A landscape with many valleys, sampled at points; each row gives a point and its height.
A ball rolls from a point to whichever of its 2 nearest points has the largest drop for the distance, and stops where none of them is lower. Distance is the straight distance between rows; heights are no part of it.
(548): [  8   8   2  13  -1  21  43  12 -13   9   6 -42   9  12  -3 -14   8 -13
  -4   9   6  47  -8  38  12 -17   4   4  10 -32 -39  -8 -26 -26   6 -13
 -31 -11 -12  22  31  13 -30 -10   0 -18  -1 -34   4 -18  16  37  11  -5
 -14]  (h 70.5)
(672): [ 25   1  -2 -34 -16  -3  -7  -7 -16  -3  25  -6 -35 -36 -17  11 -30  11
 -42 -14  39   7 -25 -44 -23 -10  -9  10  29  12   9   2   3  -4 -30  -9
   1   0   2   4 -14 -15  18   2 -15   1  15  20 -21 -24 -51  -5 -52 -31
  70]  (h 11.1)
(175): [-32 -11 -26  37  10  -7 -28  -7 -12 -41  36 -24  -6 -14  -4  14  -6  -2
   9 -12   4 -20   8 -31 -40 -10  -2  25   4   4 -26   5   6   3  -2   1
 -13  18  34 -12 -27 -33  27   3 -45  45  31  23  15  -4 -37  13  -4 -44
  18]  (h 32.3)
(194): [  9  26   5 -10   2  -1 -12   5  32  25 -30  21  -1  -9   2 -10  -4   2
  -1 -14  -5 -24  15 -41  14   8  23 -25 -22  32  20 -24  12  11   1   5
  12  -7  -6 -15 -14 -11  13 -10   4   3   4  48  -9  16  20 -12 -17 -12
   6]  (h 47.4)
(762): [-21  -9   8 -32 -27   1  -6   2  33   7 -22  64  -6   3  50  18  29  16
  25  -5 -32 -49  14  -5   3   7 -23  -7 -11  -1  54  -5  30  26  22  14
  17 -13   6  -6   5  33  11   2  31   1  -9 -48   1   8  11 -27  34  37
 -46]  (h 64.8)
(888): [-36  -1 -14  47  12  -6 -38  -7   9 -29  13 -10 -26 -13   6  17   0 -16
  18 -12   0 -32  11 -33 -19  -5   4  12 -17  18 -15   6  13  -6  14 -10
 -12  12  28 -18 -18 -27  24   4 -19  44  27  28  18  -5 -13  13   1 -33
  -5]  (h 35.8)
(817): [-14  31  -1   6  12   1 -24  -5  34  12 -28  19 -28 -10   2   4  -1 -14
  -7  -5  -7 -42  28 -47   6   8   9  -9 -28  31  25 -11  17   0  15  -9
  -3   4   2 -16 -13 -18  17  -6   7  15  17  22  -2  10  20  -5   1  -3
  -9]  (h 44.1)
(386): [-19 -19   4  20   3  13   0  14 -15 -14  14  -5  34  -2  -3   8  -2 -22
  30   5   2  11   0  31 -30   1   8  -5   7 -17 -35   0   8  -6  -4 -11
  -1  21   3  20   8   7  -9  -2 -27  -3  12  -6  18 -12 -28   4   1 -18
  15]  (h 42.1)
(249): [-66 -16   5  26   7  -8 -30 -13   7 -30 -16  44   3  15  37  33  36 -17
  64   8  -8 -63  47  12 -16  -2  -2  -8 -26  19  -2  11  31 -10  34   7
  -2  31  23  -4  -8   3  27   6 -33  28  24 -30  19  10 -12  -6  47  24
 -32]  (h 60.7)
(980): [-33 -23   6  36  18  17 -11  12 -22 -21  14 -26  48  18   9   7   5 -20
  51   3 -11  12  10  54 -16   6   4 -15  -1 -29 -56   8   2 -19  -2 -20
  15  21  12  20   0  15  -2  18 -28   7   6  -9  31  -4 -18  13  23 -13
   2]  (h 47.1)
(765): [-35  31  14  -7   0  -5 -24  23   7  16 -29  33  -8   8  29  11  25 -37
  46  -1  16 -48  22 -33 -11 -20   5 -30 -15  19  20 -14  37 -11  14 -36
  18  32   8  -1   4   6  17 -24  -5  21  20  -1  13 -30 -11  -9   3   0
   4]  (h 26.1)
(677): [  0   0  -2 -36 -10  12  30  -1  23  27  -5  10 -24  20   0 -14  20  14
 -13  -2 -42   9   7   0  33  -1   4  10  -3 -14  53  -7 -13  12  23  23
 -18 -38 -11   4  28  22 -20   6  45 -35 -35 -46  -9  28  48  23   6  63
 -62]  (h 73.3)
(235): [ -3 -33 -18  33   8   4   4   3 -13 -51  54 -37  -3 -29 -26  -2 -11  -9
 -38   4  -7  15   5   2 -36  -9 -25  32  20 -30 -19  17 -13 -15   0  19
 -24  -1  26 -12 -19  -8 -12   7 -30  14   8   3   5   3 -35  19 -26 -12
  23]  (h 23.8)
(650): [  3  31   3  28  21  17  32  24 -17  28  19 -47  -3  20  -4  -4   9 -30
  13   9   7  34 -15  22  20 -25   9  10  -6 -42 -38  -9 -21 -42  -8 -30
 -21  -2  -7   8  29   5 -13   0  13  -3  -4 -39   6 -33  20  50  19 -19
 -14]  (h 67.4)
(583): [  1 -28   5 -19  -1 -11  -7 -21  11  12 -15  32  32  -1  -7   2  -3  26
  13   9  14  -7   2  11 -15  10  24 -26   6  16 -21   4   7  38 -14  22
  33   2  -9  29  -3   6  10   1 -38 -15  26  34  11  32 -28 -47 -13 -20
  42]  (h 29.0)
(256): [ 17  15  32  -6  -4   2   3  30 -23  33 -16  19  20  14  28  10  10 -32
  41   7  28  -1 -20   8 -16  -3   1 -29   6  -5 -15 -21  23 -12 -19 -54
  26  19 -13  24  24  18 -15 -31   6  -9   4 -22  -1 -53 -10  -4   6 -16
  18]  (h 32.4)
(896): [  8   6 -16  14  -5  -9 -29 -16  10 -24 -10 -10  -7 -24 -13 -10 -10  22
 -26 -28  -1   4  -9 -15   6  16  -1  19   9  21  -1  14  -2  18   5  28
   6  -8   3 -31 -29 -38  17  -1 -13  21  -9  35  -3  17  -5  -9  -2 -24
   6]  (h 76.7)
(646): [ 19  21  -2  16  20   9  24  13   8  27  -7 -35   5  -9 -21 -23 -15  -6
 -20   5   9  19  -8  -8   5 -10   2  -3  13   2 -15 -21 -23  -5 -35   0
 -18 -10 -15 -14   0  -7  -8   2  -3  -9   2  32   6  -3  15  13 -24 -29
  31]  (h 32.8)
(260): [-14 -20 -18  24  29  27  17  -3 -13  -5  34 -43   4   4 -34 -16   6 -29
 -18  12 -25  17  42   2 -12 -20 -12  12 -10 -23 -20  -7 -31 -32   7   8
 -42  -3  26   3   2   9 -16   5 -12   2  12  12  15  18   7  40 -25   8
  -4]  (h 63.2)
(500): [-35 -17   3  34  -3   3 -41 -38  27 -38  -8  30 -34  -3  17  21  23   5
  11  -1 -47 -38  10   1  -4  25  -5  29 -14  10  19  29  -3   4  31  49
  -7  -4  12 -18 -23 -17  23  15   5   7  -1 -23  12  41  15  -9  42  24
 -48]  (h 65.8)
(424): [ -3  10  17  26  32  18  21   5  15  29 -36 -17  44  24 -12 -18  -4  -3
  35   4  -5  16  23  26  13  -3  27 -36 -10  -1 -27 -19 -17   7  -2   3
  14  11 -24  -6  11   7  -7   2  -4 -25   2  36   4  14  19 -12  -1  -8
  18]  (h 42.8)
(860): [  8 -10  -1 -16  -4  22  56 -11  -9   4   4 -33  19  15  -7 -15  16   5
 -22   8 -10  59   3  36  18 -17   9   4  20 -25 -22   2 -43 -10  33  14
 -33 -25 -22  32  41  18 -28  -6 -13 -29  -6 -32   4  13  16  31  -6  10
 -24]  (h 73.2)
(304): [-27 -15 -19  33  25  24  -2  -8 -18 -31  55 -36 -17   0  -4   1  -2 -37
   5   8 -36   8  31  11 -13  -6 -24  34 -26 -39 -32  15 -19 -48   9 -14
 -26  11  37   2 -11   8  -7  16   9  14   9 -18  14  -1   2  43   5  15
 -26]  (h 58.9)
(185): [ 19 -12  19 -46 -48 -30  -1   8  -5  13  -7  54  27  -2  31  14   3  20
  15   1   0 -25 -40   1   7  12  -3 -23   3  25  34  -5  35  34 -10 -19
  41 -13  -3  18  10  25   5 -19  19  -4 -18 -27  -6 -20  -3 -26  26   6
 -44]  (h 57.8)
(451): [ -7  31   3  21  27  12  19  15 -25  39  13 -28  -5  40  10   1  10 -40
  41  10  14  15  -4  19  14 -20   4  -9 -22 -41 -22 -25  -2 -55   1 -52
 -11  21   0   6  25  19 -11 -10  24   6  -2 -46  18 -44  35  43  28  -3
 -17]  (h 63.9)
(190): [-24  20 -24  41  59  15  -9   1  -4   9  14 -32  -6  23 -22  -9  -2 -18
  11  10 -14 -20  76 -15   8 -15   4 -19 -45  -5   0 -16   0 -13  18  -5
 -19  24  37 -30  -6   0  20  11  -2  18  27  57  17  27  24   6 -31  16
  19]  (h 44.3)
(676): [ -2 -22   9 -31 -40 -14  -3   0  14   8 -20  68  28   3  44  22  18  14
  29  -4 -20 -37 -17  13  -2   7 -17 -19   2   7  36   2  23  31  12   0
  37 -22  -5  16   4  27  14 -13  20  -1 -24 -45   6  -6   3 -31  34  27
 -55]  (h 61.5)
(326): [ 41  10  -8 -33 -23  -6   9   5  -8  21 -13  -7  20  -7 -21 -18 -24  29
 -30   0   9  14 -18  -8  26  14  13   5   7  24  13 -11  -3  35 -29   3
   4 -34 -17  -2   4   6  -8   1  19 -12 -20  38 -21  14  25 -16 -17 -16
  -1]  (h 31.3)
(877): [ -3 -17   9 -40 -22   9  23   3  15  20   0  31  -9  24  29  -1  31  19
   9   5 -35   1  -7  23  24  -3  -6   1   5 -20  48  -6  -5  11  18   6
  -4 -21 -19  13  24  29 -18   0  41 -29 -31 -73  -2   3  43  18  18  61
 -61]  (h 70.0)
(1016): [-51 -22   6  39  -7 -10 -36 -30  21 -39 -28  44 -20  10  35  34  28  -2
  39  -2 -24 -53  18   2 -10  11  -1  11 -18  16  12  23  20   6  42  31
   0  12  15  -7 -16 -15  22  11 -14  22   8 -39  17  19  -2  -8  52  24
 -38]  (h 63.3)
(111): [-41  38  -2  19  16  -4 -30  16  -1  18 -15   8  -6  19  26  15  16 -31
  50   2  16 -51  27 -31 -10 -15   8 -30 -32  11  -4 -15  37  -9   9 -42
  -8  33  23  -7  -3  -7  30 -10 -21  22  38  33  22 -24  -7   5 -13  -8
  16]  (h 30.1)
(607): [ 41   3  -3 -53 -28 -15  42  14 -27  24  -5   2  22  12 -13 -14 -15  20
 -27  15  15  25 -39  16  21   6  22   1  18   9  15 -17  -2  27 -18 -12
  -1 -36 -19  25  25  18 -32 -10  19 -20 -25  -2  -3   2  23  -1 -10  10
 -12]  (h 23.7)
(411): [ -2  -2  10 -10  16   0  19  -1  22  29 -26  20  37  10 -14 -15   1   2
  17  15   3   1  32   2   0  -7  20 -41  -2  12 -12 -19  -2  25 -19  21
  17   8 -13   4   1  12  -9  -1 -26 -23  10  42   6  38 -10 -38 -26   3
  44]  (h 35.5)
(333): [ -6  19  13  32  -6 -23 -32  14 -16  -8  -6  -7   1  -1  26  18  -9   9
  13 -24  45 -13 -53 -17 -17   2  -4   4  14  15 -30  11  18   3 -12 -29
  23  25  -1 -14 -32 -43  24  -4 -16  27  18  -1   7 -40 -40   1  30 -64
  23]  (h 53.6)
(479): [ -5 -33  -2  19  30   5  28   4 -25 -13  24 -39  30   1 -38 -16 -11   5
 -14  18  11  36   9  33 -19 -13  11   8  24 -19 -43   5 -33  -3 -11  20
  -7  -1   7  16   0   9 -17  16 -37 -15  17  22  14  22 -29   1 -32 -17
  49]  (h 14.6)
(209): [-47  26 -11  26  60  19  -4   1   2   6  10 -21 -15  28  -8  -6   1 -19
  33  26  -9 -32  71   8  22  -5   5 -16 -50  -7  10 -17  13 -20  37 -14
 -11  31  38 -27   4   9  22  14   2  16  24  34  10  25  31   7  -2  41
  -1]  (h 48.9)
(62): [ 20 -20   2 -55 -18  -2   2  -3  24  -3   6  24 -18 -19 -16  -3  -5  -1
 -40  -2 -22  -5  21 -43 -20  -2  -9  -2  12  13  45  -2   0  15   1  28
 -15 -26  13  22   0   5 -14 -12 -11 -12  -6  23 -10  24  -7 -13 -54  25
  10]  (h 21.2)
(503): [-52  23 -10  32  27  -8 -46  -1   1  -5  -7   5 -21  12  20  24  12 -14
  38  -5  12 -49  31 -43 -18  -4  16 -13 -34  25  -8  -8  23   1  17 -22
 -16  24  40 -20 -13 -30  34  -4 -27  41  45  35  17  -1  -7   3  -6 -20
   3]  (h 33.6)
(496): [ 26  -8  11 -51 -42 -28  -1  10 -25  14 -10  37  29   7  13   0 -14  18
  -1  12  22  -7 -49   6   2  20   3 -20  12  18  12  -5  16  35 -18 -26
  43  -6 -19  28   8  24   2 -15  18  -3  -9 -11  -9 -23  -8 -34  12  -7
 -12]  (h 53.4)
(150): [-16 -25  11 -12  -9  10  30 -21  13  15 -17  21  12  36  27 -12  27  15
  35   8 -37  13  24  55  33  -5  -4 -15  -5 -15  21 -10 -12  -6  30  13
   1  -6 -27   2  29  28 -11   5  25 -37 -30 -71  -1  12  43   2  34  37
 -57]  (h 66.0)
(90): [ 31  28  25 -10   0  -3  18  25  -9  47 -11  11   2  19  18   8   8 -29
  20   2  30  12 -37 -14   1 -12   6 -16   3  -5  -2 -35   9 -21 -16 -43
  14  10 -25  13  26  22 -25 -37  25 -12 -10 -32  -9 -53  17  10  12   3
  11]  (h 27.7)
(737): [ 29  12   3 -46 -18   1  12  17  20  18   1  20 -33   0   1   4   0 -11
 -38 -14 -27  13  -9 -58   9  -8  -1  10   4   4  50 -18   6  -6  -1 -12
 -23 -34   0  17  27  14 -27 -25  32 -12 -32 -16 -28  -8  27  27 -18  36
 -21]  (h 30.7)
(214): [ 33  38  -9   3 -17 -19  -8   8 -10 -14  17 -27 -31 -38  -1  -2 -28   7
 -41 -28  31  20 -46 -29   3 -10 -25  24  19  -8  -3  10   5 -17 -32 -22
  -3   2  -7 -27 -18 -25   5  -8  24  22 -18  -1 -24 -59 -14  16  -5 -32
  24]  (h 12.1)
(85): [ 34 -15   3 -44 -20 -13  50   4 -34  14 -12   7  32  20  -1 -14  -9  21
 -10  29  22  40 -43  56  15  12  27 -16  28  -5 -25  -2 -19  19 -12 -25
  -3 -17 -32  39  38  28 -30  -5  10 -26 -10 -26  -1   3   8 -12   9   8
   4]  (h 14.7)
(458): [  1 -18   4 -15 -17   6  11   2  25  -4 -12  33  10   3  13  -2  12 -10
  16   2 -18  -6  15  13   5   0  -5 -13  -1   3  10  -8  10   2   9  10
   2  -5 -16  12  15  14 -21  -9  -9 -16 -10 -13   0   9   5 -12  -3  31
 -16]  (h 4.4)
(930): [ 13  31   8 -30 -10  10  -6   3  38  25 -12  37 -33  -4   8   8  -3 -16
 -10 -10 -26 -24  -3 -41  20   4  -1   5 -19  16  50 -16  17  -6   0 -21
  -1 -11  -8  -5   9   5  -3 -12  46  -7 -24 -20 -14 -15  31  12  -3  37
 -39]  (h 35.7)
(264): [ 25  25  -6   0   0 -18  -9  12 -21   3 -10 -28  10  -6   1   3 -38  36
 -13 -13  50  18 -50  12   3  12   7  -4  33  18 -28   1   2   8 -36 -17
  26   1 -14 -22 -26 -28  11  21   3  -2   2  20  -3 -22 -14 -20  14 -57
  58]  (h 46.1)
(419): [  0 -26  -5 -35 -14 -22  -9 -22 -14  -4  -7  30   8 -10  -8  13 -13  41
   0   9  39   0 -25  11 -30  11  20 -14  20  26 -29  16   6  34 -20  12
  42   9  -3  22  -6 -12  25   9 -41 -10  33  22  14  23 -44 -50  -6 -41
  60]  (h 22.6)
(811): [ 16 -29  14 -34 -19  -6  45 -14 -10  19 -23  16  37  28   5 -15   5  23
  16  26   4  29 -12  60  17   1  14 -27  17 -18 -20 -11 -20  20   9  -9
  12  -3 -38  41  39  31 -28  -6  -3 -37 -15 -21   1   5  10 -20   6  16
 -14]  (h 4.5)
(526): [-35  -2 -11  41  25  12  -9   1 -14 -21  35 -24  10  19  12   3   0 -30
  44   2 -22   0  28  42  -2  -2  -9   5 -28 -31 -37  16   1 -39  10 -27
  -1  29  21   7  -5   9  -5  28   6   8   8 -28  26 -16  11  32  33  11
 -25]  (h 53.8)
(841): [ -6 -19 -26  40   3   4   3  -8  -8 -64  29 -52  21 -21 -21 -13  -9  30
 -31  -3 -11  47 -17  48  -5  10 -11  37  15 -18 -34  33 -33   3   9  45
  -4   2  -4 -24 -16 -25 -18  30  -5   7 -15  -4  -3  16 -20  13  17   2
   3]  (h 34.7)
(252): [-13  25  -8  34  34  14   0  11   5  19   7 -30   4   7 -25  -7  -6 -24
   9  -2   0 -18  28 -11  -1 -14   7 -13 -14   0 -10 -16  -7 -10 -12 -17
 -10   4  12 -24  -8  -7   8   1  -6   0  15  49  11   6  11  14 -31 -22
  26]  (h 38.6)
(248): [  0   0  21   4  -5 -10  -1  16 -10   6 -11  10  23   8  11  14   1 -21
  31   1  15   1 -27  12 -17   9   5 -17   7   4 -27  -5  20   0 -16 -25
  25  23 -12  19   4   2  -6 -10 -19  -3  16  -4  18 -32 -24 -21   8 -28
  23]  (h 37.3)
(445): [-15 -22 -11  11 -30 -12 -38 -22   9 -55   8  29 -30 -14  28  19  18  10
 -13 -19 -31 -18 -26   0  -7  28 -11  32   5  -1  24  33   9  10  24  37
  -5 -13  12 -12 -26 -20  21   8   3  13 -19 -35   9  13   0   2  38  15
 -50]  (h 68.8)
(718): [  9 -14  -9   6  18   9  51  17 -34   4  23 -52  13  -1 -41 -13  -7  -4
 -46  23  22  52  -8  22 -10 -26  -3  18  34 -31 -35  -4 -37 -12 -18   7
 -36 -19   9  16  16   6 -19  11 -25 -16  12   3  12  14 -14  26 -33 -22
  43]  (h 21.9)
(967): [ 39  12  -1 -17  -3 -10  19  17 -27  26 -18  -1  24   4 -12 -10 -31  23
  -2  14  39  17 -47  25   5  23  12 -14  32  10 -25  -3  -4  17 -43 -26
  22 -11 -31   8  -2   0  -5   7   8 -21   1  11  -3 -14  -4 -23   3 -37
  44]  (h 40.3)
(369): [ 40  25   0  -7 -20 -14   5  22 -28  -7  18 -26 -34 -26   9  10  -1 -22
 -29 -11  35  30 -54 -20   4 -20 -25  36  14 -26 -13   9  -4 -24 -29 -21
 -14  -2  -5  -4   6  -3 -23 -18  25  12 -16 -30 -24 -68 -19  27  -4  -8
  25]  (h 17.0)
(330): [-23   6  11   0   4  12   4   3  34  15 -25  28   1   5  15  -3  16 -11
  27   4 -17 -30  48  16  15  -9  -8 -22 -20   7  21  -7  14 -10  21  12
   4  16 -10 -12  18  12   3  -2   2 -12  -6 -10   5  20  20 -11   6  42
 -16]  (h 11.7)
(302): [ 32  20  10  -5 -15   1  15  22 -10  10   2   0 -18  -2   5   5   1 -31
 -13  -2   5  31 -39 -11  -6 -17  -5  13   9 -12   1  -4   1 -19 -15 -23
  -3   2 -17  15  25  14 -28 -27  19  -2 -18 -35 -13 -43   6  29  -3   7
  -4]  (h 22.3)
(442): [ -8 -16  -2   1  17  32   6 -13  28 -13   9   0 -44  -3 -24  -2  14  -9
 -37   5 -50  -3  46 -16  -4   0 -18  26  -8 -15  44   5 -30 -13  31  42
 -46 -24   3  -5   5   9 -20   1  14 -20 -16 -10  -9  38  28  23 -21  53
 -32]  (h 84.4)
(181): [ 37  21  -1 -16 -19 -14  -7   1 -25   0  21 -22 -32 -41  -9  11 -33  21
 -39 -23  53  11 -46 -37  -8 -14 -19   9  33   2  -3   4   3 -14 -40 -23
  -2   7   8 -25 -32 -20  18   8  -1  13   4  18 -26 -53 -40  -3 -32 -47
  58]  (h 6.9)
(155): [  7   2  18 -30 -13 -16 -24  -3 -17   7  -9  25  -6 -10  15  17 -19  -1
   9  -9  49 -21 -32 -48 -34  -6  11 -15  15  25 -10   2  21   1 -25 -28
  23  17  -3  29 -13  -2  33 -12 -34   4  41  15 -16 -20 -53 -21 -24 -50
  57]  (h 11.0)
(285): [  3 -15  -5  37  14   4 -18 -12  17 -18   2 -15   7 -11 -20 -11  -1   6
 -13  -8 -21   4  13   7  -4   8   2  18   3  12  -8  17 -13   4   9  30
   8   2   3 -20  -9 -12  -6   6 -13   5  -8  23   3  29  -3  -3  -2 -13
   1]  (h 79.2)
(891): [-52   7 -19   7  44  14  -9  -7  -7 -13  17  -1 -10  38  19  -7  13 -32
  52  19  -7 -39  79  16   4   2 -10 -14 -41  -4   8  -8  19 -26  35 -29
 -17  45  40  -3  -2   8  27  13  -6  34  34   9  14  18  22   2   6  50
  -2]  (h 53.5)
(779): [  7 -32  12 -32 -17  -3  28 -13  11  11 -25  39  38  18  10 -11  13  20
  21  16 -13   0  12  34  13   1  -3 -36   3   0   1  -6   1  30   4  18
  20 -12 -22  23  19  26 -15   2  -8 -22 -18  -2   1  24   1 -35   0  22
 -16]  (h 12.7)
(959): [-11   1 -18  54  11   9   6   8  -4 -42  20 -73  20 -12  -8 -10 -19  16
  -7  -5   6  38 -20  61  -2  -6  -8  33   0 -24 -48  35 -24  -9   0  17
  11   4   0 -31 -21 -31  -6  31  -5   8 -13  -1  10  -6 -21  16  36 -29
  13]  (h 41.4)
(795): [ 20 -18   0  14  10  20  14 -26  15   9 -15  -7  14  14 -18 -15   6  23
 -19   8 -34  36  29  22  42  11  16   7 -10  -7  13  12 -37  26  15  55
 -15 -33 -12 -13  10   0 -23  18  24 -20 -23  21 -21  54  34  -1  -3  28
 -41]  (h 50.8)
(907): [ 29  -2  -1 -48 -28 -27   8   2 -35  26 -16  21  32  -9 -12   3 -27  50
  -1  16  43   1 -48  28  -3  27  18 -24  14  29   0  -1  13  43 -35 -22
  44 -10 -24  21   0  11   4   0  12 -15  -1  18   2   0 -13 -46   9 -18
  17]  (h 47.3)
(1040): [  4  25  -3  40   8 -15 -17  21  -9 -14  -5 -34   1 -13   3  10 -30  22
   2 -20  38  -4 -41   3  -5   5  -8   8  29   7 -41  10  10   3 -31 -22
  22  14  -3 -28 -25 -45  23  10  -9  17   8  18   2 -36 -27  -4  27 -59
  43]  (h 50.2)
(592): [ -3  39  10 -22  -3   2 -21   7  38  26 -26  41 -43   0  29   8  10 -23
   9  -9 -13 -45  15 -50  15   6  -2 -10 -24  28  47 -12  35 -14  13 -22
   9   7  -1 -11   5  -1  14 -18  35   8  -1 -22  -7 -19  25   1  21  23
 -29]  (h 39.6)
(89): [-17  -8  15 -10   9  10  21  -3  37  33 -38  37  14  21  13 -19  14   8
  41  11  -8 -21  66  28  39 -11 -10 -41 -27  -3  36 -15  -4  10  21  34
  11  11 -22 -16  24  20   3   8   9  -5  -9   1 -10  46  17 -34  11  46
 -15]  (h 19.9)
(848): [-63 -14  -4   9  17   4 -21   7  -3 -22  -5  30  12  17  22  12  23 -25
  65   4  -3 -49  69  18 -18  -7 -10 -25 -25  -1   8  -9  27 -13  27 -12
  -3  41  25  -3   9  19  23   1 -28  22  20  -1  19  18  -2 -14  16  33
  -6]  (h 57.6)
(344): [ 39  23  -4  -3  18  13  54  15 -16  35   6 -38   3   4 -41 -20 -16   2
 -53  16  21  32 -11 -14   4 -22  -1  15  34 -11 -23 -13 -40  -1 -30   4
 -27 -37  -8   7   6  -7 -18   1  -7 -22   4  29  -3   6  10  20 -35 -26
  50]  (h 27.8)
(222): [  4 -48  -5  -7  18  -4  18 -20  -4 -17  14  -4  22  -5 -44  -8   0  13
 -24  30   1  29  10  32 -22  -8   6  -4  17  -7 -26  16 -26  26  -5  41
  -3   4  -2  22   0   2 -24  11 -45 -28  12  30   7  42 -32 -22 -48   0
  48]  (h 5.5)
(110): [ -4  14   2  11  37  20  -9  -9  42  12   0   3 -39   0 -29  -9  -1 -11
 -32   6 -34 -19  60 -34   8  -4  -1   8 -21   5  49 -18  -8 -16  31  33
 -28  -8  14 -26  -4  -2  -8   3  15  -5  -1  18  -6  41  32   5 -25  41
 -14]  (h 86.4)
(999): [ 26 -15  -7 -21 -15 -15  -7  -6   7   8   4 -12   4 -26 -37 -15 -13  42
 -45 -10  -7   8  -2 -16  17  25   4  15  -8  14  38   6 -12  45 -17  42
  -5 -46  -4 -13  -6  -8   0   6  11   2 -20  52 -22  50  13 -26 -22   6
 -20]  (h 38.7)
(775): [-20 -29  15  21  -2   7  15 -35  19  16 -28   3  22  22  11 -13  23  23
  31   2 -42  16  37  58  45   7  15 -18 -19 -16   4  11 -24   2  30  37
  14   1 -22  -1  15  16  -2  19  29 -31 -24 -26 -14  28  38  -8  33  33
 -52]  (h 61.4)
(478): [-17  20  16   4  -5  -7 -28  16  -6   1  -4  34 -17   0  32  34  33 -49
  47  -9   9 -26   0 -29 -20  -7  -7  -4 -16   2  10   1  35 -25  10 -34
  11  38  14  13   5  13   9 -23   3  23  12 -22   3 -42 -16   9  14  12
 -10]  (h 21.8)
(203): [ -7 -16 -12  29   6  -8 -17   8 -25 -48  52 -30  -8 -32 -15   2  -8  -4
 -14 -13   8  -4 -11 -12 -40 -10 -23  39  11 -25 -24  20   7 -16 -15   1
 -11  13  34 -13 -26 -24  14   4 -30  36  11   7   7 -20 -51  17 -14 -31
  28]  (h 28.0)
(647): [  0 -11 -18  -8 -30  -7 -27 -19   4 -58  22   9 -33 -31   3  15   3  10
 -45 -20 -20   1 -28  -5  -9  35 -21  41   9 -12  33  41  -1   1  10  34
  -8 -14  11 -18 -22 -22  -2   8   6  12 -23 -25  -8  -4   1   6  12  21
 -32]  (h 71.4)
(67): [  1 -31   4  25  -3  16  21 -28  11  -9 -12 -17  13  13 -11 -19  13  30
  -9   6 -40  48  33  51  39  16  14  10 -14 -16  -2  23 -43   3  22  50
 -10 -20 -15   6  13  -4 -17  20  25 -36 -25 -12 -15  39  35   4  17  24
 -53]  (h 55.5)
(15): [ 17  20  27 -10 -24 -17 -31   6   8   9 -19  38 -13  -8  44  20  18 -29
  21 -14  10 -21 -39 -42 -12  -3  -4  -4   2  21  15  -2  29 -22   0 -38
  29  21  -5  10  -4   4  10 -28  23  11   1 -33 -18 -55  -8   1  20 -10
 -15]  (h 16.3)
(452): [ 24  28  15  -8 -28 -23 -31  10   2  16 -18  27  -7  -7  29  10  -3  -2
   4 -19  17 -11 -48 -28   9  13  -4   2  -3  27  16   4  24   3 -13 -34
  35  11 -11  -3 -16 -10  22 -19  29  18  -5 -19 -16 -45   5  -1  29 -29
 -26]  (h 9.9)
(566): [ -3   8  -1  -3  39  28  39   4   3  27  10 -37   4  13 -49 -26  15 -14
 -27  11 -17  28  45 -13  -4 -32  -8  -6  -2 -18  -4 -32 -29 -19  14  23
 -43 -17   5  12  19  21 -19  -8 -24 -12   7  21   5  29  25  32 -39  21
  22]  (h 66.8)
(858): [-10 -25 -13  35  11  23  -9 -23  20 -30  19 -19 -18 -15 -22  -4  11  -3
 -31   2 -40  11  29  -1  -4  20 -12  25 -10  -4   9  23 -28  -6  32  52
 -27  -8   4 -24 -11 -13 -11   7   4  -5 -14   3  -4  41   6   1  -4  23
 -24]  (h 82.0)
(99): [ 29  36  -9  -5 -28 -14 -31   3   2  -4  -2  -3 -19 -20  15  -2 -15   0
 -22 -31  19  -5 -55 -36  14  18  -7  19   9  22  11   6  13  -1 -18 -24
  11   2 -12 -15 -30 -22  16  -1  19  24 -14   5 -16 -37   3   2  19 -38
 -11]  (h 17.4)
(514): [ 24  -1  12  13  12   4  23  11 -10  24 -32 -16  48  20 -10 -21 -16  16
  16  15  25  37 -18  45  17  10  20 -11  19   2 -42 -11 -18  21 -27 -12
  24  -3 -32   5   7   6 -11   4  -1 -30  -1  18   2  -2   3 -19   8 -27
  35]  (h 46.8)
(75): [  8  -9  -5 -34 -19 -20 -29 -24 -21  -5 -11  28  -4  -9   1  15 -19  32
  -5 -14  44 -14 -36 -34 -24   7  19 -15  17  36 -13   4  14  23 -20  -5
  28  16  -2  21 -16 -18  35   8 -37   1  35  20  -5   3 -55 -38  -8 -49
  62]  (h 16.5)
(968): [ 26  -3   5 -39   1  -2   0  -1   8   4  14   4 -14 -21 -29  -7 -13  -6
 -43   0   8  -4   1 -53 -25 -13   1  -4   8  22  19 -12  -4   3 -26   6
 -14  -9   4  17 -10  -1   4  -6 -18 -15  14  38 -15   4 -21  -2 -67 -11
  49]  (h 16.2)
(373): [ 29  -6 -20   5  -8   6  -2  -7  11   2   1 -22  -2 -11 -32 -16 -11  39
 -37 -10 -20  27  -5   2  33  32  10  26  -5   3  36  14 -25  34  -4  57
  -8 -47  -7 -27 -13 -13  -5  10  32   4 -38  37 -18  51  33 -14  -7  15
 -45]  (h 44.2)
(604): [ 19  -8   1 -67 -23   0   2  10  27   9   6  24 -21 -13  -3  -1  -8   9
 -41 -12 -28 -14   6 -60  -6  -3  -9   4   0   8  59 -13   9  27  -1   6
 -16 -46  15  17  11   9 -12 -16  22 -10 -26  16 -25  23   7  -5 -35  40
 -19]  (h 25.6)
(218): [  6  -2 -25  -1 -37 -20 -35 -14  -4 -50  16 -14 -20 -35  -8   1 -19  34
 -55 -33   3   5 -27  -7   2  26 -17  32  25   7  15  26  14  14   4  23
   3 -14  10 -31 -37 -33  14  12  -5  27 -14   1 -12  -1 -17  -1   0 -15
  -3]  (h 74.1)
(1033): [ 13  21  18 -11 -18 -10 -37   1 -16  -2  -1   8 -22 -29  23  15  -3 -28
   1 -26  39 -19 -34 -67 -22 -17  -4   7  10  11  -1   1  20 -11 -17 -29
   3  24   9   5  -8 -14  35 -17 -12  27  25  13 -25 -55 -42   7 -19 -35
  28]  (h 4.0)
(315): [-22  27   4  39  40  11   9 -11 -12  12  27 -38 -22  24   6   0  -4 -33
  38  20  -7  -7  14  20  23 -12  -2   9 -41 -31 -23   0   9 -55   7 -43
  -7  30  17   0  -7   7   0   7  36  15   5 -38  23 -35  34  47  34  18
 -34]  (h 59.4)
(216): [  4 -41 -31   4  -9 -10  10 -12 -19 -71  42 -32  -4 -35 -29  -7 -12  31
 -62   4  -4  36 -17  32 -19   8 -14  26  31 -18 -10  31 -16   8  14  47
 -19 -15   9 -16 -25 -20 -28  16 -21   5  -4  -3   5  13 -40  -3 -20   9
  20]  (h 28.7)

For each start below, name the point where the ball stops.
(503): (452)
(980): (181)
(424): (1033)
(930): (181)
(647): (222)
(677): (811)
(676): (967)
(373): (811)
(877): (811)
(209): (222)
(548): (526)

Call two points neighbours if one is among the 2 nearest of the other. Go from one point of each pair to the other, from neighbour to neighbour, staying as low as possible. Name the highest point that can't be avoided.
(458) and (811): (779)
(1033) and (967): (514)
(1033) and (222): (583)
(235) and (181): (888)
